Points, in no order, along strands that fork and pass close to each other.
(in the rows, 128 means zero)
Two points are linked if the straight distance between their rows is under 141. Some points are linked to none.
z_818: [ 98 167 106 165 143  93 109 101  74 114 139 138  97 179 145  91  77 129
 148 140 114 120 135  62 128 128 138]
z_447: [166  85 163 104 164 139 146 174 160 107 122 149 162 124 105 133 136 131
 142  83  93 108  85 145 135 134 175]
z_950: [201 106 165 117 142 157 158 167 128 151  78 151 122 107 116  77 136 136
 143 129 166 151  96 167 162 106 127]
z_266: [ 93 101  99 104 141  79  89  83 145  94 167 148 140 123 142 157 122 100
 100 103 106 139 180 204 121 138 126]
z_708: [104 156 130 174  86  74 150 109 132 154 120 159 125 144 111  89 103 142
 100 146 169 106 114 136  82 130  89]
z_551: [109 126 113 149 106 153 183 108 140 164 150 161 163  98 154 129 116 115
 123 156  92 125 131 160 119 120 106]
z_792: [134  76 170 150 103 111 117 167 177 112  77 124 161 130 105 181 109 102
 116 120 136 132 162 183 100  98 128]
z_125: [164 114 161  80 155 136 149 142 124 163  71  80 112 106 115 133 176 182
 130 106 120 167 113 154 104 153  78]
z_292: [135 147 167  74  98 199 147 111 167 162  96 121 126 114 104 135 145 141
 144  94 133 170  95 142 130 109 157]
z_667: [148 189 142 117 107 151 145 118 111 125 167 129 107 174  94  60 105 107
 101 111 175 118 122 150 100 109  87]
z_952: [104 159 153 171 101 134 131 137 126 152 154 155 108 178 104  97 100 103
 114 135 184  88 138 163 113  90 105]
z_344: [110 135 126 121 156  78 117 113  69 111 102 148 162  74 187 157 102 146
 131 171 138 107 172 126 145 141 133]
z_539: [147 115 167 124 115  94 131 167 134 103  92 113 155 104 113 145 134 145
 109 136 137 133 153 177 146 147 133]
z_457: [173 115 123 109 126 161 144 149 136  87 159 106 103 136  94 103 193 128
 132 129 130 200  77 170 143 146 127]
z_643: [115 192  72 126 101 147  67  73 113 201 128  90 116 195 115 102 126 141
 119 188 147 103 180  83 144 115 154]
z_241: [153 109 147 141 118 146 168 129 114 108 174 143 118 104 120  94 174  72
 125 127 150 191  83 137 124 129 107]
z_612: [160 106 163 137 137 155 140 157 133 157 112 128 143 137  95 158 114  66
  83  93 154 133 170 117 162 112 107]
z_204: [149 162  90 120 138 157 101 129 150 135 139 130 141 175  85 115 103 129
 134 147 162  89 187 145 152 141 135]
z_442: [ 97 118 139 131 143 173 129 132 192 107 121 128 179 155 150 203 106 146
 160 140 103 124 121 142 101 128 146]
z_208: [152  83 148 143 120 123 173 159 121 106 111 161  94  85 127 148 127 128
 165 135 157 119  85 152  87 119  74]
z_398: [ 77 131  78 106 165 138  48  72 156 163 176 113  92 150 152 128 106 128
 164 148 150 114 175  86 117 125 109]
z_159: [136 144 177 151 140 160 118 142  91 166 118 105 103 117  91 107 180 146
 161 192 161 141  85 127 112 119 131]
z_89: [ 90 123 164 176 135 118 136 176 117 146  91 104 113 147 149 198  97 140
 123 113 122  85 139 146 124 107 101]
z_71: [117 122 134 152 102 141 109 110 133  80 140 129 105 135 120 140 109 176
 150 191 148 102 131 154 156 141 123]
z_934: [156  61 139 152 115 108 154 142  76 137 108 145 140  90 163 175 171 144
 118 128  71 117  28 127 125 135 140]
z_20: [119 200 139 154 133 129 110 101  59 117 156 110 118 179 128  62 102  96
 125 138 142 137 114  62  99 126 142]
z_978: [121 109 107 126 116  96 148 176 145  53 162 128 135 163 153 131 129 135
 148  84  95 158 145 166 141 160 132]
z_897: [116 166 185 116 143  96 150 148  83 129 113 140 112 115 128 101 118 106
 136  78 165 132 109  68 100 117 122]
z_300: [110 124 131 103 133  67 137 145 129  92 102 137 189  86 179 156 123 153
 134 131 125 139 169 156 124 161 148]
z_310: [159 158 164 141 130 162 118 115 114 187  96  95  95 149  91  70 182 129
 105 129 170 187  75 141 137 135 134]
z_492: [142 167  96  92 119 177 133 103 162 140 151 130 146  98 109 117 118  90
  91  90 118 105 153 102 169 114 148]
z_870: [123 115 158 131 135 151 120 117 119 146 133 102 150  97 149 134 147 107
 132 104  50 100 131  85 154 162 178]
z_883: [119 111 159 154 120 112 104 141 147  94 116 107  88 129  88 137 123 180
 132 156 172  93 112  90 139 145 107]
z_140: [117 133 121  73 147 121 167 113 121  87 167 170 139 118 109 134 105 136
 114  96 108 108 135 153 107 102 102]
z_772: [133 100 140 109 135 128 105  98 140 105 113 110 173 102 185 164 110 134
 100 100  55  84 142  95 176 160 152]
z_727: [ 99 112 179 186 133 114 132 160 112 119 124 141 102 133 130 168 114  96
 144  85 121  97 109 135 136 129 144]
z_247: [118 209 122  98  98 171  99 112 109 114 136  63  91 134 124 116 136 154
  99 140 139 133 144  91 181 118 145]
z_29: [167  59 140 112 101 150 175 150 149  56 114 144 157 116 151 174 128 121
 152 124  88 180  89 178 125 112 127]
z_594: [153 186 114  63  96 166 155 139 135 146 105 123 166 111 133 117 116 110
 103  99 135 153 187 142 164 115 139]
z_915: [115 138 109 140 115 105 155 128 132 106 159 135 127 116 182  92 110 110
  99 132 165 162 142  66 142 136  78]
z_574: [ 85 134  85 122 190 125  60 101 155 157 151 136 110 169 147 122  80 132
 176 113 110  82 172 108 136 142 150]
z_198: [161  92 172  95 169 113 169 141  83 182  92 119 137  96 135 130 186 144
 128  80  76 136  85 169  98 142 105]
z_524: [ 98 115 153 144 134 107 138 157 197 125 167 135 135  98  97 120 157 123
 107 110 154 125  98 107 111 125 137]
z_139: [159  81 168 125 158  72 123 177 111 114  71 149 115 118 112 137 191 150
 130  92 154 169  50 181 121 104 177]
z_315: [121 129 143 158  96 109 156 163 124  99 147 128 125 124 150 123 131  86
 102 138 184 195 129 136 127 105  89]
z_68: [167 110 161 154 100 152  93 102 122 126 106 104  58 139  84  83 123 135
 145 143 142 108 109  53 148 152 119]
z_182: [129 112  93 156  93 122 168 118 161 135 150 163 173 116 135 114 133  99
 112 132  92 171 131 146 142 158 141]
z_46: [ 99 102 110 166 162 143 116 126 141 109 163 152 125 124 125 150 120 117
 175 178 148 113 134  54 111 125 126]
z_635: [166 128 163 101 163 129 140 125  71 172  98 116 140 105  92 106 185 148
  94 111  84 141  75 139 151 136 170]
z_760: [135 152 107  71 106 184 113 106 182 109 120  80 117 121 113 157 132 159
 157  89 108 109 152 114 122 163 122]
z_232: [ 93 146 144  89 145 144 147  95 113 121 145 144 119 118 105 136 113 157
 157 109  88  82 120 104  84 112 123]
z_482: [117 206  65 101 143 151  60  96 115 110 180  79 111 125 144 103 134 113
 104 128 155 116 169 113 181 125 152]
z_326: [126 119 111  88 123 128 115 101 186 106 134 126 161  92 144 145 106 131
  71  74  93  81 156 136 170 136 151]
z_67: [128 158  61 129 141 146  80  56 124 142 175 134 108 140  86  75 122 109
 145 149  86  77 163  86 105 148 150]
z_213: [106 121  96 102 149 105  84  75 125  80 161 106 100 118 119 148 140 144
 108 121 132 120 155  70 143 169 114]
z_87: [156  66 159 168 106 113 143 175 146 111  65 143 114 120  95 183 119  92
 141 126 172 161 111 165  91 101 105]
z_998: [166  92 106 159  97 131 153 149 185 121 146 162 162 121  78  85 126 106
  93 152 125 135 127 174 140 124 131]
z_379: [ 84 159 126 156 121 112 109  95  95 149 114 167 115 149 167 131  70 104
 158 134 176 130 157  60 135 112 134]
z_425: [104 166  56 102 114 105  76 104 192 105 152 148 135 143 145  89  92 128
 116 106 143 145 164 181 161 130 172]
z_593: [112 161 118  92 124 209 121 108 149 189 163  97 136 151  86 126 156 117
 145 165 143  87 163  80 107  96 135]
z_122: [171  91 122 106 114  81 191 192 148 109  84 158 141 113 130  99 140 155
 135  99 130 191  81 160 100 109 113]
z_684: [145 117 128 162  96 145 148 120 149 197 118 148 129 145 108  97 116 101
 118 152 177 121 143  42 128 131  95]
z_639: [ 88 170 114 138 122 161 108 146 154 197 132  66 135 161 157 127 132 147
 123 130  95  96 185 112 157 137 138]
z_173: [159  99  79 123 112 136 108 127 197 104 140 146 182 123 110 120  95 105
  72 160 134 124 193 195 163  91 138]
z_489: [174 105 150 170 151 150 169 196  92 128 108 140 132 116 127 123 144 121
 147 159 132 160  71 158 164 110 149]
z_830: [127 139 130 107 113 142  97  97 142  99 155  85  86 116 111 131 152 109
 132  78 136 109 171 103 133 180 102]
z_511: [115 110 120 115 148 126  82  79 117 144 110 150 155  94 184 157  71 166
 143 202 143  76 169 149 150 112 124]
z_678: [208 103 159 112 133 163 142 167 148 147  91 128 120 125  86 110 140  95
 116 120 198 177 138 137 160 107 100]
z_664: [101 120 101 118 145 113 117  71 133 134 164 166 125 128 124 144 101  89
  83 111 141 127 173 151 125 114  92]
z_94: [154 170 148 118 140 134 134 147 115 184 109  79 117 130  81  85 167 131
  69  91 121 135 108 117 149 133 130]
z_725: [112 189 126 101  97 165 133 146 141  98 141  83  98 172 116 131 121 162
 108 122 149 156 140 144 160 106 121]
z_432: [120 112 146 170 106 115 149 123 153 200  76 146 131 130  87 144 116 148
 119 137 149 108 113  93  96 140 108]
z_980: [ 89 133 118 184 144 104 151 169 109 123 108 186 141 119 161 168  89  87
 171 116 137 105 117 117 115 123 170]
z_973: [ 93 141 114 145 104 150 126 155 171  85 159 109 112 181 109 150 116 166
 129 154 138 138 131 183 137 102 128]
z_463: [104 170 106  91 124 146 133  95 108 158 116  83 128 122 136 123 126 169
 127 179 107 147 171  47  98 119 102]
z_837: [133 192 174 134 112 130 142 112  89 138 145 125 121 155 133  43 100  95
 115  85 163 141  88 102  87 125 120]
z_718: [ 89 124  83 192 123  54 135 161 111  88 114 172 132 128 172 166  99 100
 140 131 151 145 134 160 113 135 147]
z_35: [140 103 134 120 130  82 150 187 110  63 173 148 127 150 123 109 158 126
 170  98 120 117 127 193 103 161 119]
z_348: [166 189  61 105 133 147 127 121 152 126 179 114 150 108  71  88 164  87
  80 111 150 117 141 124 133 135 134]
z_298: [105 104  84 131 167  80  91  96 121 118 141 144 155 156 160 155  90 142
 107 128  70 110 150 226 138 140 135]
z_14: [ 96 122 123 138 144 141  94  57  99 140 132 159 118 142 147 184  72 128
 108 155 133  98 154 164 160  95 119]
z_351: [159 153 139  81 138 158 150 149  99 162  88  63 132 109 130 119 148 168
 139 154 109 151 158  82 126 147  88]
z_187: [146  61 149 153  98 132 158 126 115  77 121 146 159  96 162 209 131 104
 109 137  78 136  74 175 131 117 127]
z_236: [ 87 141 120 156 103  33 151 180  83  92 119 151 133  95 151 159 153 132
 104 134 135 130  93 176  86 129 148]
z_135: [125 165 162  88 135 166 116 106 115 147 149 106  86 119  83  86 134 138
 155 138 110  76 137  85  94 103 126]
z_412: [136  91 108 100  91  87 171 176 144  60 115 143 160 134 123 129 125 133
 121  89  80 199 118 165 109  92 138]
z_906: [ 73 148 124 146  90 113 113 115 172 156 111 153 130 176 157 150  85 105
 137 101 192 157 175  95 139 121 135]
z_406: [ 94 126 113 113 103 180  97  84 195 129 126 110 141 150 117 186 119 146
 153 131 144 133 160 110 124 151 140]
z_219: [ 81 137 104 107 110  98  94 124 181 121 107 163 148 154 164 145  66 132
 125 118 172 162 182 164 160  86 166]
z_582: [134  77 150 117 116  99 144 116 102 104 112 139 144  57 138 170 155 175
 128 167 113 108  71  96 111 142 126]
z_176: [132 140 179 116 160  89 137 148  93 112 115 156 115 119 102 107 167 122
 131  88 169 172  49 132 105 113 163]
z_414: [144  87 119 152 106  84 169 162  47 153 121 139 102 108 178 125 171 151
 137 116  60 126  42  92 106 141 111]
z_56: [161  84 170 160 152 120 141 199 106 131  67 125 129 112 143 160 165 122
 140 113 110 158  57 209 125 103 163]
z_34: [191  89 160 122 142 149 110 118  93 117 111  96  56 127 109  83 169 151
 170 117 122 136  89 105 148 167 113]
z_701: [104  99 131 151 170 139  82 118 195 137  99 147 193 156 201 209  73 111
 157 138 129  97 147 140 130 127 150]
z_427: [145 136  97 124 100 167 141 115 167 129 156 104 116 125 130 107 129 120
 103 156 176 148 154  44 144 130  70]
z_863: [106 122 116 191 110  85 163 140  90 143 148 115 103 139 164 100 144 133
 130 121  75 129 106 103 118 169  93]
z_330: [179  91 131 116 130 130 128 123 106 107 138 104  67 147 129  83 216 164
 156 108 128 185  53 160 137 168 114]
z_55: [155  96 170 130 172 118 112 138  82 131 137  81  48 110 121  78 192 138
 141 129 117 137  77  62 108 123  96]
z_801: [111 147 144 141  99 140 149 106  98 175 131 108 120 120 153  89 144 125
 155 114  35 121 131 111 118 165 129]
z_619: [111 118  81 132 174 133  57 102 168 101 144 120 139 173 147 155  85 166
 142 140  94  93 139 173 165 160 161]
z_17: [145 101 154 107 131 115 171 132  95 141  79 153 107  59 135 133 138 160
 165 141 140 125  66  99  79 113  91]
z_735: [162 133 117 123 165 116 129 155  88 114 140 129 164 143  93 100 151 140
 153 142  94 107 137 119 141 188 165]
z_358: [ 91 136  68  91 151 137  84  56 136 118 157 100 103 119 138 142 123 170
 123 178 116 132 162  69 120 131 105]
z_273: [113 121 125 157 134 144 176 148 136 161 122 171 181  95 182 167  87  98
 121 159 115  87 143 182 110  75 111]
z_201: [127 165  84 102 126 181  98 112 128 196 150  89 130 188 126 118 137 114
 145 190 155 100 196  43 144  81 158]
z_308: [ 93 196  74 116 147 124  71  51 109 142 182 125 124 129 116  84 135 108
  93 130 114 106 148 117 136 141 164]
z_926: [110 106 127 140 128  51 161 176 103 112 141 152 158 114 127 150 172 115
 143 113 103 126 113 194  57 149 129]
z_968: [138 100 103 141 149 140 108 119 199 157 110 157 205 149 137 161  78 115
  96 145 128 100 173 155 147 117 148]
z_811: [127 136 143 159 146 117 140 134  23 119 129 124  81 126 137 126 134 117
 183 164  68 109 105  85  91 112 128]

A fork is a point with three links, a tip a point with one. Leave the first point through the second and follow the links. Name the first fork or tip that comes.
z_213 / z_830 | z_273
z_952 / z_708 | z_34
z_17 / z_208 | z_664
z_89 / z_727 | z_412
z_14 / z_511 | z_934

A fork is a point with three links. Follow the links from the first point to the second and name the forks in between, in order.
z_139 / z_71 | z_837 z_34
z_35 / z_772 | z_412 z_934
z_241 / z_56 | z_837
z_351 / z_701 | z_358
z_594 / z_643 | z_492 z_934 z_664
z_140 / z_35 | z_664 z_934 z_412
z_122 / z_201 | z_412 z_934 z_664
z_14 / z_213 | z_664 z_358
z_308 / z_667 | z_34
z_760 / z_232 | z_358 z_664

Name the points in between on the shortest way along the links from the first point to the second, in order.
z_760 / z_159 | z_830 z_213 z_358 z_463 z_351 z_125 z_198 z_635 z_94 z_310
z_398 / z_593 | z_574 z_619 z_298 z_266 z_664 z_140 z_232 z_135
z_139 / z_34 | z_176 z_897 z_837 z_667 z_952 z_708 z_432 z_684 z_427 z_915 z_315 z_241 z_457 z_330
z_574 / z_187 | z_619 z_298 z_266 z_664 z_14 z_511 z_344 z_300 z_539 z_792 z_87 z_208 z_17 z_582 z_934
